Points, in no order, along strands that fork and pass close to each other.
(in the rows, 128 means zero)
Two points are linked if the straight distance between their rows is under 97.2. Some points are linked to none.
razal: [192 134 116 151 154 127  91 146 148  84  77 120  90 157 169 105 124 122
 203  96  86 129  84 107 117  62 131 113  88 151 114 136 130 150 110 104
 115 136 154 104  91 107  90 119 150 128  96 123 119 134 192 167 121 184]
maz: [ 66 146 156 119 119 144 129 163 145  96 131 153 124  63 145 164 176 176
 154  94 131 165  98 151 134 177  94 101  95 180 223 134  79 113 127 125
 117 117  87  68 180 215 117 110 129 182 121 154 156 156 148 133 112 119]
bona: [130 135 115 148 106 143 116 138  95 104  80 121 124 106 109 132 156 173
 127 124 116 141 114 160 109 189 131 113 140 141 107 132  99 118 109 101
 137 138 130 103 124 117 131  84 122 135 111 166 130 189 157 125 137 119]
pada: [127 130 127 132 136 133 151  93 126 135 149 122 132 176 134 107 103  75
 182 119 127 118 137 114 158  61 111 135 107 120 187 136 154 135 144 104
 125 118 122 146 149 145 169 159 134 152 128  79 130  87  94 142 132 123]
vik: [ 76 139 128 136 105 151 134 150  95 117 108 134 139  81 101 147 169 172
 125 132 145 158 130 156 118 208 109 128 134 157 154 140 100 111 106  98
 126 119 101 108 151 144 137  96 109 154 122 152 130 178 134 117 134  93]
Zive: [ 93 134 153  88 123 110 143 164 190 127 175 148 117  63 151 170 161 142
  81 115 136 130 117 133 146 146 141 112 107 137 177 117  88 121 146 191
 135 124 116  86 146 185  86 114 149 130 140 155 147 104 123 102  98 126]
Sozaf: [ 62 148 113 187 105 164 125 124  47 125  78 136 155 143 104 108 134 148
 219 146 123 162 138 144  87 182 106 159 140 164 137 150 131 122  87  54
 114 100 106 153 151 104 175 116  79 183 144 110 148 176 120 129 161  78]
nineb: [178 108 108 128 134  96 114 124 153 154 136 111 123 136 123 127 112 129
  71 141 132 110 138 120 118 119 170 129 160  94  43 122 146 137 140 152
 133 149 149 141  80  76  97 134 140  65 134 145 111 126 156 131 137 143]
Mozet: [130 133 127 116 115 133 124 143 136 109 115 136 116  91 131 140 163 175
 110 115 116 143 101 151 125 161 133 102 126 139 141 123  96 122 121 138
 143 130 128  82 125 151 113  97 132 131 113 168 124 152 165 121 116 127]
domom: [150 109 143 101 141  84 145 131 133 178 179 125 147 115 129 136 112 109
  49 156 160 105 166 131 146 118 145 137 162  90  67 104 151 127 148 200
 125 143 131 164 114 116 116 147 135  72 148 132 135  84  93 112 119 136]
vule: [141 136 131 131 142 133 143 105 129 133 142 122 124 167 135 111 109  92
 163 116 130 115 135 107 149  78 119 131 114 121 163 129 150 140 143 124
 133 125 132 142 132 137 154 159 143 137 128  92 130  94 112 136 128 130]
tode: [ 72 147 146 131 127 170 138 119 105 110 116 147 141 137 130 124 133 121
 200 111 126 150 116 122 139 112 100 136  86 154 222 124 133 129 127 106
 134 101  96 125 180 186 169 148 110 207 124  88 157 117 104 131 123 111]
Tanal: [118 107 144 110 142 122 146 103  94 175 168 136 179 138  99 121  89 105
  68 176 160 109 175 136 130 129 125 160 163  99  72 121 168 122 147 159
 127 142 134 190 132  91 160 148 106  95 153 117 129 104  64 122 144 114]
Vum: [ 90 119 127 138 130 158 132  83  68 154 127 127 180 174  84 107  76 101
 134 166 143 123 169 126 110 141 124 174 148 125 102 142 162 121 130  95
 130 124 133 193 153  90 184 151  84 139 161  98 122 127  69 121 158  87]
Momu: [ 44 143 135 134 108 151 141 157 107 114 127 147 144  64 102 161 175 176
 130 127 155 161 133 151 126 218  95 134 124 177 189 139  98 107 109  97
 113 110  88 102 173 167 137  98 115 175 129 151 143 174 131 119 134  83]
fese: [189 140 110 131 127 116 100 137 159  87  89 121  88  91 140 131 155 179
  86 104 102 119  75 147 124 164 152 104 140 126  83 104 115 127 120 154
 138 146 159  87  87 111  88  74 159  95 101 192 120 161 194 131 115 147]
basen: [131 116 123  98 117 121 136 144 145 142 149 140 134  89 111 144 149 155
  57 144 140 125 137 149 120 162 151 120 149 110  97 124 111 124 136 165
 145 134 136 112 116 118 102 112 128  96 136 168 115 133 132 106 120 118]
Gos: [196 123 108 155 149 116  90 126 135 132  97 112  98 177 144 104 103 111
 140 119 115 115 123  93 106  77 162 130 128 117  67 130 147 142 118 115
 120 151 158 150  70  67 106 137 137  85 110 108  95 137 164 164 142 167]
sos: [164 128 134 116 143  89 142 110 149 148 180 103 116 167 143 120 106  63
 133 114 137 104 143 109 166  55 111 112 125  95 143 109 146 134 151 140
 111 127 129 147 125 145 126 164 158 109 131  93 133  65  89 132 102 148]
Suk: [ 74 146 120 180 119 177 119 104  53 131  83 135 157 176 101  95 106 127
 222 146 125 150 143 129  88 156 111 159 136 161 138 143 140 124  97  54
 122 102 115 171 154 109 177 133  80 187 148  92 143 159 105 131 161  83]
Mir: [125 144 152 101 124 111 119 161 190  85 132 140  90  76 183 162 176 168
 131  83 103 150  76 138 152 134 123  92  96 149 187 128  84 130 122 175
 130 121 119  55 141 208  84 103 154 145 114 170 132 108 175 129  88 147]
Ruf: [194 119 123 125 149  87 125  99 142 163 162  82 106 196 133 103  81  48
 137 113 133 111 132  95 147  31 119 116 125  99 110 121 153 136 141 113
 105 141 137 162 110 117 124 170 155  88 123  83 115  90  97 150 118 165]
laza: [ 98 135 148 106 123 135 141 151 152 112 134 147 117  91 153 149 155 155
 137 109 119 149 102 131 136 132 126 107 101 146 184 128 100 128 128 154
 138 120 110  82 146 183 114 126 132 149 124 141 145 124 150 118 111 131]
nemur: [ 96 135 150  96 123 124 142 158 173 116 154 149 113  78 154 160 163 152
 111 108 126 141 107 130 140 139 130 107 102 144 186 123  91 123 134 173
 137 123 113  80 147 188  98 119 141 139 131 150 143 116 140 111 104 130]
kuv: [104 111 114 157 119 151 120  95  79 149  99 123 164 168  92 101  87 120
 124 171 127 115 169 125  80 171 145 161 171 122  45 151 151 118 117  80
 129 141 143 191 114  49 165 144  79 112 154 110 106 168 107 122 174 108]
kolad: [ 79 138 119 168 122 175 122  88  57 141  96 128 167 187  91  95  89 113
 192 155 132 139 155 123  93 149 120 168 142 147 127 144 149 122 107  63
 127 108 122 186 156 104 182 144  77 171 156  89 129 149  87 126 165  82]
tir: [160 143 127 153 148 144 129 114 128 115 103 114 109 189 146  95 102  85
 217 105 115 123 118 101 138  55 116 122  95 150 166 144 142 149 124  99
 132 128 137 138 127 135 144 147 143 152 109  85 118 114 133 156 135 155]
zof: [215 127 119 131 152  90 108 105 147 150 138  83  90 203 136 100  82  56
 143 105 127 118 122  85 135  27 131 114 116 102 106 121 147 143 136 114
 107 143 146 157 100 113 112 167 156  84 116  88 106 102 114 156 116 181]
limam: [107 109 132 118 133 140 141 104  85 161 144 137 177 140  93 122  90 115
  88 176 152 118 173 134 115 148 130 163 155 110  77 137 159 124 141 133
 133 136 135 183 134  83 164 149  94 108 157 116 125 121  81 115 149 104]
Famun: [133 130 120 127 113 139 127 138 120 115 102 130 122 101 116 134 153 170
 115 126 115 140 111 152 117 167 138 109 134 132 119 127 101 121 118 121
 144 134 132  96 121 130 120  98 125 128 116 163 124 166 160 122 129 122]
Zepe: [196 130 113 153 152 121  92 131 136 118  91 116  95 178 152 103 105 109
 167 112 110 119 114  92 113  67 151 123 113 129  93 131 142 147 115 111
 121 144 156 139  79  85 106 135 142 105 105 107 101 133 168 165 136 174]
vave: [189 142 134 125 144 104 121 125 166 115 135 107  91 175 154 117 112  88
 168  98 121 118 111  86 151  53 117 106 106 118 157 112 134 156 139 132
 119 125 141 121 114 153 105 156 168 122 116 104 128  82 139 139 103 180]
Suf: [162 112 104 127 113 126 115 130 128 131 110 121 126 113  96 134 140 162
  56 148 123 114 128 148 105 181 159 125 172  99  50 123 121 120 124 139
 150 150 160 127  96  73 113  97 128  87 123 178 103 172 149 115 143 123]
digat: [179 118 102 138 120 125 104 130 137 113  90 118 106 116 108 128 141 168
  71 131 113 110 107 146 104 175 164 121 163 109  50 114 121 121 118 136
 144 156 164 117  90  74 106  82 139  90 111 181 108 183 170 125 141 136]
gen: [181 139 120 157 154 139 109 121 125 116  91 113 101 199 146  90  98  86
 212 104 111 123 117  91 124  48 128 121  96 145 135 145 141 150 117  99
 126 136 146 146 109 111 132 144 140 132 104  89 105 124 139 167 136 167]
nin: [ 71 153 136 164 122 168 123 129  76 106  78 142 144 137 123 112 134 142
 241 123 121 167 113 141 109 144  99 131 100 174 179 138 122 134 108  72
 123 104 100 128 164 154 170 128  95 203 129 103 164 153 135 138 133 105]
legi: [ 93 149 161 114 131 144 143 146 153  94 134 149 112 107 177 147 155 125
 179  87 107 144  93 111 158  98  97 110  79 152 235 125 113 138 130 155
 135 110 102  87 163 209 127 149 144 187 121 111 155  92 127 125 104 146]
dopiz: [151 137 132  95 119 110 111 151 170 106 130 135  97  62 137 151 174 179
  54 107 120 126  95 146 129 177 144 104 137 127 116 103  95 127 124 178
 141 132 143  71 107 150  84  84 151 102 116 190 118 134 168 111  97 130]
bunip: [189 125 122 117 140  81 117 134 167 139 147 109 103 142 143 134 110 116
  94 123 133 113 131 100 142  91 154 119 137  98  82 111 142 146 141 161
 122 135 144 126  87 117  85 147 158  78 131 133 128  92 157 122 108 161]
vop: [143 142 141 109 126 108 127 155 180  89 125 136  94 102 177 150 158 159
 145  93  98 146  81 124 152 111 128  95 102 138 167 126 101 140 123 165
 132 121 125  69 125 186  89 112 155 133 115 159 133 103 180 127  94 155]
tinav: [165 124 100 164 124 137  96 132 120  95  58 113 103 131 130 110 142 158
 143 113  93 119  94 154 100 145 148 115 130 143  78 129 114 120 110 102
 130 152 155 103 103  89 117  79 132 122  99 163 130 196 182 145 142 142]
Kup: [ 63 154 142 143 123 173 131 124  89 109 100 146 146 138 123 123 134 131
 222 118 127 163 115 127 124 128  96 139  91 166 212 127 128 131 118  90
 129  97  93 129 182 180 172 140  99 212 127  92 159 132 114 132 126 105]
Pofid: [146  98 104 145 115 125 116 115 117 149 107 115 146 145  92 119 111 138
  73 166 123 106 154 138  88 168 162 143 180  99  20 142 138 120 130 114
 138 162 159 163  93  40 136 120 104  80 138 146  96 179 134 125 166 124]
moli: [148 111 116 151 138 138 112 103 109 151 104 119 135 172 113 100  93 111
 128 144 124 109 151 109  93 125 159 142 147 122  58 140 150 133 128 105
 135 154 150 169  92  62 149 146 110  99 135 106 105 148 131 147 164 131]
tet: [153 138 110 160 113 141  98 138 101  87  61 115 108 112 119 124 154 175
 129 110 107 130  98 161 104 180 137 111 136 144  87 127 102 117 110 107
 134 144 146  97 118 104 122  72 133 128 103 178 139 199 174 133 135 133]
pem: [140 127 142 105 139  89 152 117 145 148 196 121 127 145 151 130 120  66
 121 118 140 104 148 120 177  66 110 119 122  93 160 103 139 126 154 157
 111 119 118 150 135 157 129 159 151 122 134  94 139  54  72 128  98 138]
gan: [ 81 150 126 178 119 164 115 132  77 100  64 134 140 137 128 102 140 142
 252 114 107 164 109 150  99 146  98 124 100 180 156 146 114 137 107  61
 116 108 108 117 151 138 165 120  98 194 125 114 168 167 151 145 132 111]
Befut: [205 139 103 147 142 105  96 144 181  77  76 112  77 114 160 118 145 156
 134  97  87 119  63 139 131 113 144 104 118 134  89 117 122 134 118 131
 119 147 160  88  76 107  70  81 163  95  93 172 114 152 206 149 114 171]
lorib: [ 67 126 118 141 103 156 131 145  89 138 117 129 150  67  80 149 175 168
  63 165 166 139 161 161 114 246 113 154 163 144 111 148 116 100 101 111
 136 120 109 132 146 105 141  91 108 133 132 161 119 183 116 102 148  75]
Mit: [ 77 111 128 114 118 150 149 130  88 152 142 147 172 109  93 142 113 137
  83 178 158 136 170 143 113 175 123 164 145 124 108 146 139 112 133 126
 129 117 114 162 151 105 146 135  89 129 153 123 130 139  86  99 143  89]
Dabaz: [113 145 154 104 119 126 111 158 167  91 131 142 101  56 161 161 185 180
 106  87 116 151  83 153 135 171 115  92 108 161 185 121  75 119 122 161
 129 124 118  52 148 203  94  94 147 149 113 177 136 139 169 125  96 132]
Vuzov: [ 78 131 138 117 125 146 151 102 125 124 161 148 144 145 143 123 129  87
 178 110 125 131 133 118 163  76 101 138  87 130 239 125 139 123 144 116
 129  97  98 130 181 180 166 157 123 196 126  79 146  83  71 136 121 111]
sir: [ 91 116 110 158 108 152 128 106  73 147  98 124 166 146  91 116 104 134
 122 179 129 128 168 139  89 191 137 165 172 119  60 157 141 112 108  79
 132 128 130 180 122  61 162 133  77 124 153 120 113 174 109 109 169  94]
zusa: [155 127 119 110 125 102 127 143 168 125 137 130 109 108 142 140 144 151
 100 124 119 126 115 125 136 124 156 111 133 110 111 120 118 138 132 162
 140 130 138  99 102 133  93 118 146  97 126 160 122 113 166 120 111 139]
Koru: [140 111 124 132 149 117 144  82 112 170 164 105 149 186 114 101  78  63
 135 139 140 107 156 117 147  66 118 147 139 106 113 136 174 128 142 110
 120 137 130 179 130 103 173 158 126 108 140  83 120  92  74 151 147 119]
Buru: [ 61 131 111 152  98 156 131 138  76 137 104 126 152  83  82 142 170 165
  98 164 157 148 156 160 109 240 116 160 162 145 115 151 119 102  94  96
 131 116 103 140 148 103 154  92  96 141 135 152 119 188 116 108 158  72]
zag: [ 96 134 140 118 119 146 141 144 124 115 116 146 129 101 134 139 148 160
 152 121 122 155 108 138 125 142 122 111 107 148 172 132 105 125 123 126
 139 121 106  94 144 167 132 124 118 157 123 133 144 142 149 121 121 123]
zil: [ 87 119 142 109 129 149 149 120 101 145 156 150 160 123 111 131 115 113
 111 146 149 123 151 131 131 126 120 157 121 124 157 124 144 123 147 139
 131 114 115 151 159 140 158 152 109 148 146 102 144 106  72 112 129 100]
pomik: [ 81 137 134 128 111 152 139 146 102 118 107 142 138  97 114 143 152 165
 152 131 132 162 120 147 118 172 114 123 117 153 164 137 104 118 114 102
 129 116 100 108 149 155 140 113 104 161 126 135 141 161 140 119 131 105]
gatap: [178 136 132 116 138  89 122 138 169 123 144 117  96 143 153 137 119 114
 122 111 126 115 120  94 150  83 141 112 120 107 121 109 133 152 141 159
 126 126 140 114 100 143  92 149 164 100 127 128 135  84 155 120 100 166]
bozad: [ 84 148 154 121 131 158 145 128 131 103 129 149 127 123 156 135 144 120
 188  99 117 143 105 116 151 100  98 123  81 149 233 123 125 134 132 130
 137 106 100 106 171 197 151 152 130 196 121  95 155 103 112 129 113 130]
zogi: [140 106 121 105 123 113 138 134 134 157 151 134 148 109 109 137 125 140
  62 159 143 120 152 142 119 147 155 129 158  99  69 128 132 127 144 165
 141 142 138 139 108  95 114 131 121  81 145 155 118 125 124 112 132 121]
dazil: [155 141 141 122 133 114 128 150 166  91 119 130  99 130 175 137 137 138
 172  99 101 138  89 106 148  86 122 101  99 138 165 124 119 151 125 149
 131 120 133  85 119 170  99 133 161 142 116 134 137  96 179 131 103 167]
koleb: [111 125 147  85 126 100 139 164 184 139 179 148 124  65 138 164 159 144
  54 130 149 121 132 142 140 153 152 117 125 124 136 113  94 121 147 198
 136 130 125  98 133 162  80 106 145 107 144 164 134 104 119 100  99 124]
vazag: [178 134 115 120 130  97 119 142 182 111 122 122  95 118 151 135 138 153
 114 112 108 127  98 119 140 112 153 108 128 113 107 115 121 143 128 153
 131 132 143  94  90 131  79 109 156  96 114 159 119 116 186 129 108 156]
fudum: [173 128 110 158 143 132  96 143 140  88  71 119  97 144 165 105 130 134
 195 101  82 128  86 125 116  85 133 113  94 157 109 139 123 143 110 103
 120 138 150  95  97 107 104 107 141 135  95 132 126 152 198 161 130 167]
nik: [123 106 152 103 144  97 158 105 117 181 211 132 162 138 128 120 105  74
  79 152 157 101 169 134 168  91 116 146 151  89 120  97 160 112 145 169
 109 129 115 183 143 134 152 144 129 112 139  98 133  65  41 134 126 120]
gosa: [120 103 108 138 112 133 130 115 100 151 114 123 162 133  86 127 111 140
  72 181 132 116 168 146  96 184 148 150 180  99  32 151 136 115 128 112
 140 149 147 169 108  50 144 126  93  90 145 145 101 173 117 110 162 109]
libuv: [173 145 122 114 121 113 103 144 158  88 100 128  87  69 142 141 168 186
  72 101 107 125  75 149 127 176 144 102 137 129 103 101 103 127 118 169
 139 137 148  73  96 136  88  76 156 102 105 196 122 149 188 120 103 142]
Bulol: [166 139 129 133 144 121 132 116 143 129 138 114 109 171 144 115 108  92
 164 110 127 115 128  96 147  69 122 122 114 120 149 123 144 148 141 127
 130 128 141 136 117 136 131 157 157 124 125  99 124  93 128 139 121 152]
Bovu: [170 125 125 140 141 112 139 100 137 137 136 101 109 202 145  93  82  46
 218 110 112 123 125  90 145  12 102 122  98 118 176 144 152 148 135  79
 103 123 124 151 129 135 158 168 139 136 115  60 115  95 100 164 137 164]
teg: [ 41 140 150 116 117 154 149 156 130 118 143 158 139  77 123 163 152 159
 144 119 142 160 121 129 130 167  97 131  98 169 216 130 104 111 128 120
 119 107  84 101 185 193 133 128 113 188 136 127 165 147 116 115 124 103]
Mumi: [146 135 139 108 134  97 138 140 158 131 162 126 112 127 155 142 131 106
 117 113 134 112 131 106 157  89 129 119 117 107 148 109 129 144 146 174
 131 122 129 119 119 155 111 153 154 111 135 120 142  72 122 114  98 147]
susob: [ 30 144 141 129 112 152 145 160 123 113 140 156 147  64 109 169 167 174
 142 124 153 163 130 140 132 206  91 135 111 181 212 138  98 104 118 102
 108 105  79 100 189 186 135 108 116 189 133 145 157 165 125 120 129  85]
vip: [152 131 147 101 138  77 140 139 156 143 186 120 117 124 157 147 127  85
  96 115 144 100 147 114 173  82 124 116 123  93 140  94 130 135 153 184
 117 123 124 135 123 160 107 152 158 107 135 110 145  56  92 112  89 150]
vub: [170 121 119 137 143 119 117 116 132 146 129 114 118 163 132 114 101 108
 126 128 134 113 139  98 123  96 148 131 135 116  86 127 151 143 138 133
 135 143 148 146  95  92 126 152 142  95 131 110 116 114 143 142 139 144]
Lar: [125 106 114 156 129 144 111  95  93 151  97 119 153 178  99  94  85 111
 122 160 125 107 164 116  77 149 156 155 165 121  35 146 153 124 123  89
 130 156 152 188  99  41 162 145  87  96 147 106  99 165 114 139 173 123]
Beku: [175 124 124 132 150 108 123 110 133 154 150 103 120 170 129 115  97  88
 117 123 143 106 145  98 139  80 135 131 138 109  93 123 155 142 142 139
 127 140 145 156 103 103 126 162 151  89 134 105 120  97 122 138 128 145]
gake: [160 121 125 131 151 111 137  98 125 163 160 103 134 177 123 109  90  73
 124 130 144 105 150 109 148  73 123 137 138 106 106 127 164 134 145 127
 123 140 138 168 119 108 150 161 143  98 136  94 122  91  93 143 132 131]
Vatas: [101 125 141 106 134 133 151 118 121 143 173 147 146 125 133 128 124  98
 118 125 145 114 146 126 151 101 118 143 115 117 175 115 144 127 152 153
 131 115 116 143 155 149 154 154 126 145 139  98 145  84  70 120 119 111]
kifa: [198 143 134 128 149 105 107 139 172 100 115 115  87 166 163 118 113 108
 175  98 110 124  94  86 140  59 128 106 101 130 142 114 132 160 129 132
 118 126 147 109 102 144  87 142 168 120 110 117 127  95 170 146 106 191]
sasa: [ 77 134 108 166  97 154 127 134  67 131  86 120 149 103  86 129 162 164
 126 155 141 148 148 160 105 229 121 154 165 140 102 153 118 108  86  85
 131 120 111 144 140  93 158  92  93 140 132 151 122 195 121 112 161  80]
tud: [160 103  99 145 114 127 110 120 124 135  97 113 129 138  93 124 124 150
  66 156 119 106 137 142  90 176 165 136 179  98  26 133 129 119 121 118
 142 162 164 149  92  48 124 102 118  83 126 162  96 191 146 122 159 126]
miz: [112 116 124 105 112 138 137 148 120 141 141 140 141  78  95 149 157 163
  41 158 152 126 148 159 113 202 133 129 158 119  95 133 107 113 126 146
 143 131 134 118 126 109 108 103 120 105 134 170 110 157 120  97 128 104]
vove: [ 80 122 129 125 121 140 157  86 118 127 160 141 150 172 142 115 111  72
 207 120 117 135 139 117 163  51 100 141  87 125 239 137 148 127 140  93
 118  94  95 138 184 172 181 163 117 202 125  64 143  75  73 145 132 109]
gufo: [129 133 140  84 122 104 121 159 184 122 159 142 107  61 139 159 172 165
  48 117 135 124 114 145 135 168 149 107 132 126 126 108  90 126 133 188
 142 129 137  77 117 159  76  92 150 104 129 181 121 116 147 105  92 126]
Mevas: [171 114 110 151 140 126 104 116 126 145 105 114 118 169 129 106 100 115
 127 134 121 111 138 102  99 105 164 136 140 119  61 134 149 139 127 116
 131 153 153 154  79  64 129 142 126  92 126 111 100 142 152 153 158 146]
nuva: [175 119 128 120 145  85 142  97 146 159 177  92 114 188 139 108  86  46
 149 118 131 110 139 103 159  31 106 111 123  94 135 118 152 133 146 114
 101 132 128 156 122 133 133 171 154 103 124  77 126  73  88 145 114 157]
Rokiz: [108 105 115 118 111 133 142 126 100 157 137 134 169 106  87 140 121 146
  47 191 152 123 174 159 110 193 137 150 174 101  51 151 134 110 132 134
 141 141 137 164 121  70 132 119  94  89 146 153 103 157 102 100 149 102]
Zase: [151 114 125 129 140 102 148  88 132 153 166 102 119 197 144 100  74  39
 201 119 119 121 138  94 150  16  96 125 105 108 169 136 161 139 141  81
  94 122 117 158 133 131 165 175 134 132 125  50 126  75  87 160 135 150]
kirof: [122 141 139 112 112 136 113 155 125  97 114 134 112  59 126 155 180 187
  80 107 127 142 101 156 119 199 117 104 133 151 144 116  85 117 117 143
 134 129 126  68 133 158 107  85 140 133 111 183 129 167 162 113 113 123]
zudi: [ 79 145 163 117 130 147 138 157 156  90 125 149 113  89 181 156 162 147
 184  84 107 158  84 125 150 118  96 102  74 168 237 131 100 130 128 153
 129 113  91  72 173 223 121 140 138 192 121 126 161 111 143 132 106 144]
bame: [147 120 117 107 120 114 131 140 152 133 139 133 121 101 124 140 147 157
  81 132 126 126 122 140 125 145 156 115 142 110 102 120 115 129 133 160
 146 133 139 104 105 122 102 112 137  97 129 167 117 130 154 116 118 126]
Bufar: [175 141 136 135 142 119 118 146 163  87 106 124  96 146 173 123 127 130
 190  97  98 133  86 102 140  75 121 104  96 145 152 126 126 156 122 132
 125 124 142  93 112 153  96 131 164 139 110 127 132 104 184 144 108 178]
boga: [ 82 131 142 108 128 146 150 116 122 131 166 153 145 128 135 129 131  98
 141 117 137 123 136 122 153  99 109 145  99 129 211 118 137 124 149 136
 131 104 106 135 172 168 159 154 122 176 134  90 149  89  70 124 119 109]
Novo: [138 104 134  95 128  96 143 143 143 170 171 138 150  96 117 141 127 135
  41 162 158 115 162 147 130 143 155 132 163  95  67 117 134 124 150 193
 132 143 134 147 114 110 103 128 124  71 150 157 123 108 106 106 124 126]
forib: [ 63 132 136 124 118 170 140 123  85 133 128 150 160 129 101 134 120 127
 151 143 147 146 143 123 119 145 110 161 112 145 179 128 135 122 129 103
 129 100 102 148 175 152 167 146  94 182 142  97 147 127  86 112 135  89]
Lono: [ 81 120 126 120 108 150 138 151 109 141 140 140 150  62  90 155 165 166
  38 164 166 128 160 161 117 232 117 141 158 136 111 141 108 101 118 130
 137 122 121 123 144 115 119  97 119 125 135 165 115 170 114  95 133  87]
gegag: [131 115 150 102 142  85 157 112 130 170 212 126 146 134 143 127 115  67
  91 137 152 102 162 131 176  81 115 133 140  88 136  96 148 115 149 170
 107 122 112 171 140 146 136 148 141 114 136  93 136  53  50 130 112 128]
Duzat: [ 95 112 132 129 136 146 135  82  71 163 143 127 189 168  83 109  74 100
 105 176 150 117 178 131 116 139 123 176 156 114  80 139 168 120 135 113
 130 132 138 199 147  79 182 149  86 121 161 105 120 121  61 123 156  95]
gatu: [177 121 118 108 134  76 123 140 172 144 153 118 111 120 138 141 123 129
  68 131 137 111 136 118 145 108 164 118 147  91  71 113 136 142 143 177
 128 135 139 122  90 117  79 134 152  70 135 152 126  93 153 115 105 149]
Bol: [ 45 145 158 110 122 146 146 162 160 110 161 158 132  54 135 177 166 168
 125 109 137 152 114 136 138 182 101 111 100 170 225 129  82 104 135 136
 117 115  88  82 188 212 110 117 132 183 136 148 166 147 125 118 114 108]
Suz: [ 69 114 137 114 122 156 146 121  81 151 152 150 179 121  96 137 106 121
  97 169 161 132 168 135 121 154 114 174 134 130 135 133 147 114 140 127
 124 109 113 167 169 124 159 145  92 152 153 106 139 121  64 103 140  87]
zupu: [ 71 145 159 122 122 148 129 163 148  88 118 152 120  73 165 160 172 166
 184  85 117 170  86 148 138 149  90  97  81 181 233 139  86 122 126 133
 119 113  81  63 182 226 122 123 126 194 119 145 162 140 152 139 109 132]
vimo: [191 140 121 154 157 133  94 134 136 103  87 117  94 184 156  98 109 102
 205 101 104 125 105  92 119  52 132 116  94 146 124 137 137 152 113 105
 122 135 152 130  97 108 109 135 147 128  99 102 109 124 164 167 128 179]
gam: [168 135 129 141 142 125 139 110 143 120 125 106 106 194 146  98  99  66
 216 103 113 121 118  96 149  31 103 117  96 131 185 139 145 151 134  95
 119 125 132 137 132 147 144 157 151 146 112  76 116  98 117 156 128 163]
Zava: [105 124 127 132 127 135 155  85 122 130 150 128 141 184 138 105 101  68
 207 121 118 126 138 113 159  48 104 138  96 123 214 140 155 134 140  88
 118 106 107 144 165 157 180 161 123 179 127  65 136  83  86 147 137 116]
tadi: [151 105 115 124 130 118 128 119 128 159 135 123 145 135 110 126 109 130
  84 156 134 115 151 128 109 134 159 135 158 100  55 132 144 134 142 143
 139 149 146 149  96  74 126 142 122  82 143 137 116 132 137 128 147 127]
Ziriv: [ 79 108 120 118 112 146 147 132  92 156 139 142 174  98  88 144 123 146
  60 192 162 133 176 156 112 197 126 162 161 119  84 154 134 104 127 126
 132 123 119 162 142  89 137 120  88 113 150 139 114 152  92  96 147  89]
voru: [ 89 125 107 161 101 153 132 123  73 135  88 124 154 129  92 123 131 151
 135 165 129 140 152 148  97 200 130 152 164 128  87 153 125 112  97  76
 131 125 118 156 128  84 157 113  85 136 138 133 121 183 120 110 162  90]
podir: [117 143 152 102 117 128 109 159 155  95 129 140 104  48 146 162 187 187
  78  93 124 142  91 153 126 194 116  98 123 159 166 112  75 119 122 161
 130 127 125  55 139 185  92  88 147 138 115 184 134 152 168 116  99 126]
gili: [162 123 108 155 130 132 107 134 132 107  76 118 107 138 144 109 130 146
 163 119  91 123 100 135 109 115 148 114 119 145  98 132 121 134 115 107
 131 143 148 105  98 100 116 101 131 128 103 140 126 165 187 150 142 148]
lom: [ 83 128 117 163 126 168 120  78  59 149 105 122 173 190  86  92  75 105
 164 164 134 128 169 121  92 152 127 174 156 138  97 147 157 119 111  68
 126 117 133 197 147  81 183 149  74 147 165  92 117 148  78 125 171  86]
damo: [122 110 147 106 145 115 150 106 105 174 185 135 168 137 114 119 101  93
  78 158 159 104 169 136 147 110 122 156 154  98 102 110 164 122 149 166
 122 134 125 181 139 115 158 149 120 106 147 107 133  85  56 126 133 115]
mef: [193 127 101 137 128 116 100 133 158 105  92 115  92 108 122 129 145 169
  71 120 110 110  90 141 113 163 167 116 155 109  56 104 126 125 120 148
 139 154 166 109  77  83  91  79 151  82 108 185 109 171 183 130 130 144]
zef: [180 115 107 114 129  85 117 135 172 145 144 117 116 114 124 137 130 144
  53 136 132 112 132 130 133 129 173 119 161  87  53 113 135 135 140 170
 137 141 147 123  82  95  79 118 146  64 131 167 111 118 160 121 116 141]
tis: [191 135 110 139 136 104 107 144 176  94  96 118  88 124 160 122 135 150
 142 106  92 128  79 125 134 102 146 107 119 131 104 120 125 141 120 131
 123 138 151  92  85 118  76  98 158 104 100 157 117 134 202 145 118 168]

A fork is a point with three links. Follow the links from the first point to the second and name the forks in between, in order.
Beku, gen -> Mevas vimo
vip, Buru -> zogi basen
gegag, zusa -> pem zogi basen
Zase, Zepe -> vimo
Buru, bunip -> basen zogi

A fork is a point with three links, a tip a point with one. Leave the first point through the second and follow the links. Name the first fork or tip that comes.
teg, Bol -> gan
bona, tet -> vimo
zof, Ruf -> pem
Mevas, moli -> basen

Follow the links from the first point to the second, and from the first to the third. Name the last point that the two ways share.
tet, tir, Lar -> vimo
fudum, gam, vub -> vimo
vazag, pem, sasa -> basen
Bovu, Koru, kuv -> Mevas
Koru, Famun, Lono -> Mevas
domom, zusa, gegag -> zogi

Name the points in between on the shortest way along the links from the first point to the second, in order.
Buru, bunip -> lorib Lono miz basen zogi tadi nineb zef gatu
pomik, bozad -> vik Momu susob teg Bol maz zupu zudi legi
moli, basen -> Lar kuv sir voru sasa Buru lorib Lono miz
vop, tet -> Mir Dabaz podir kirof Mozet Famun bona
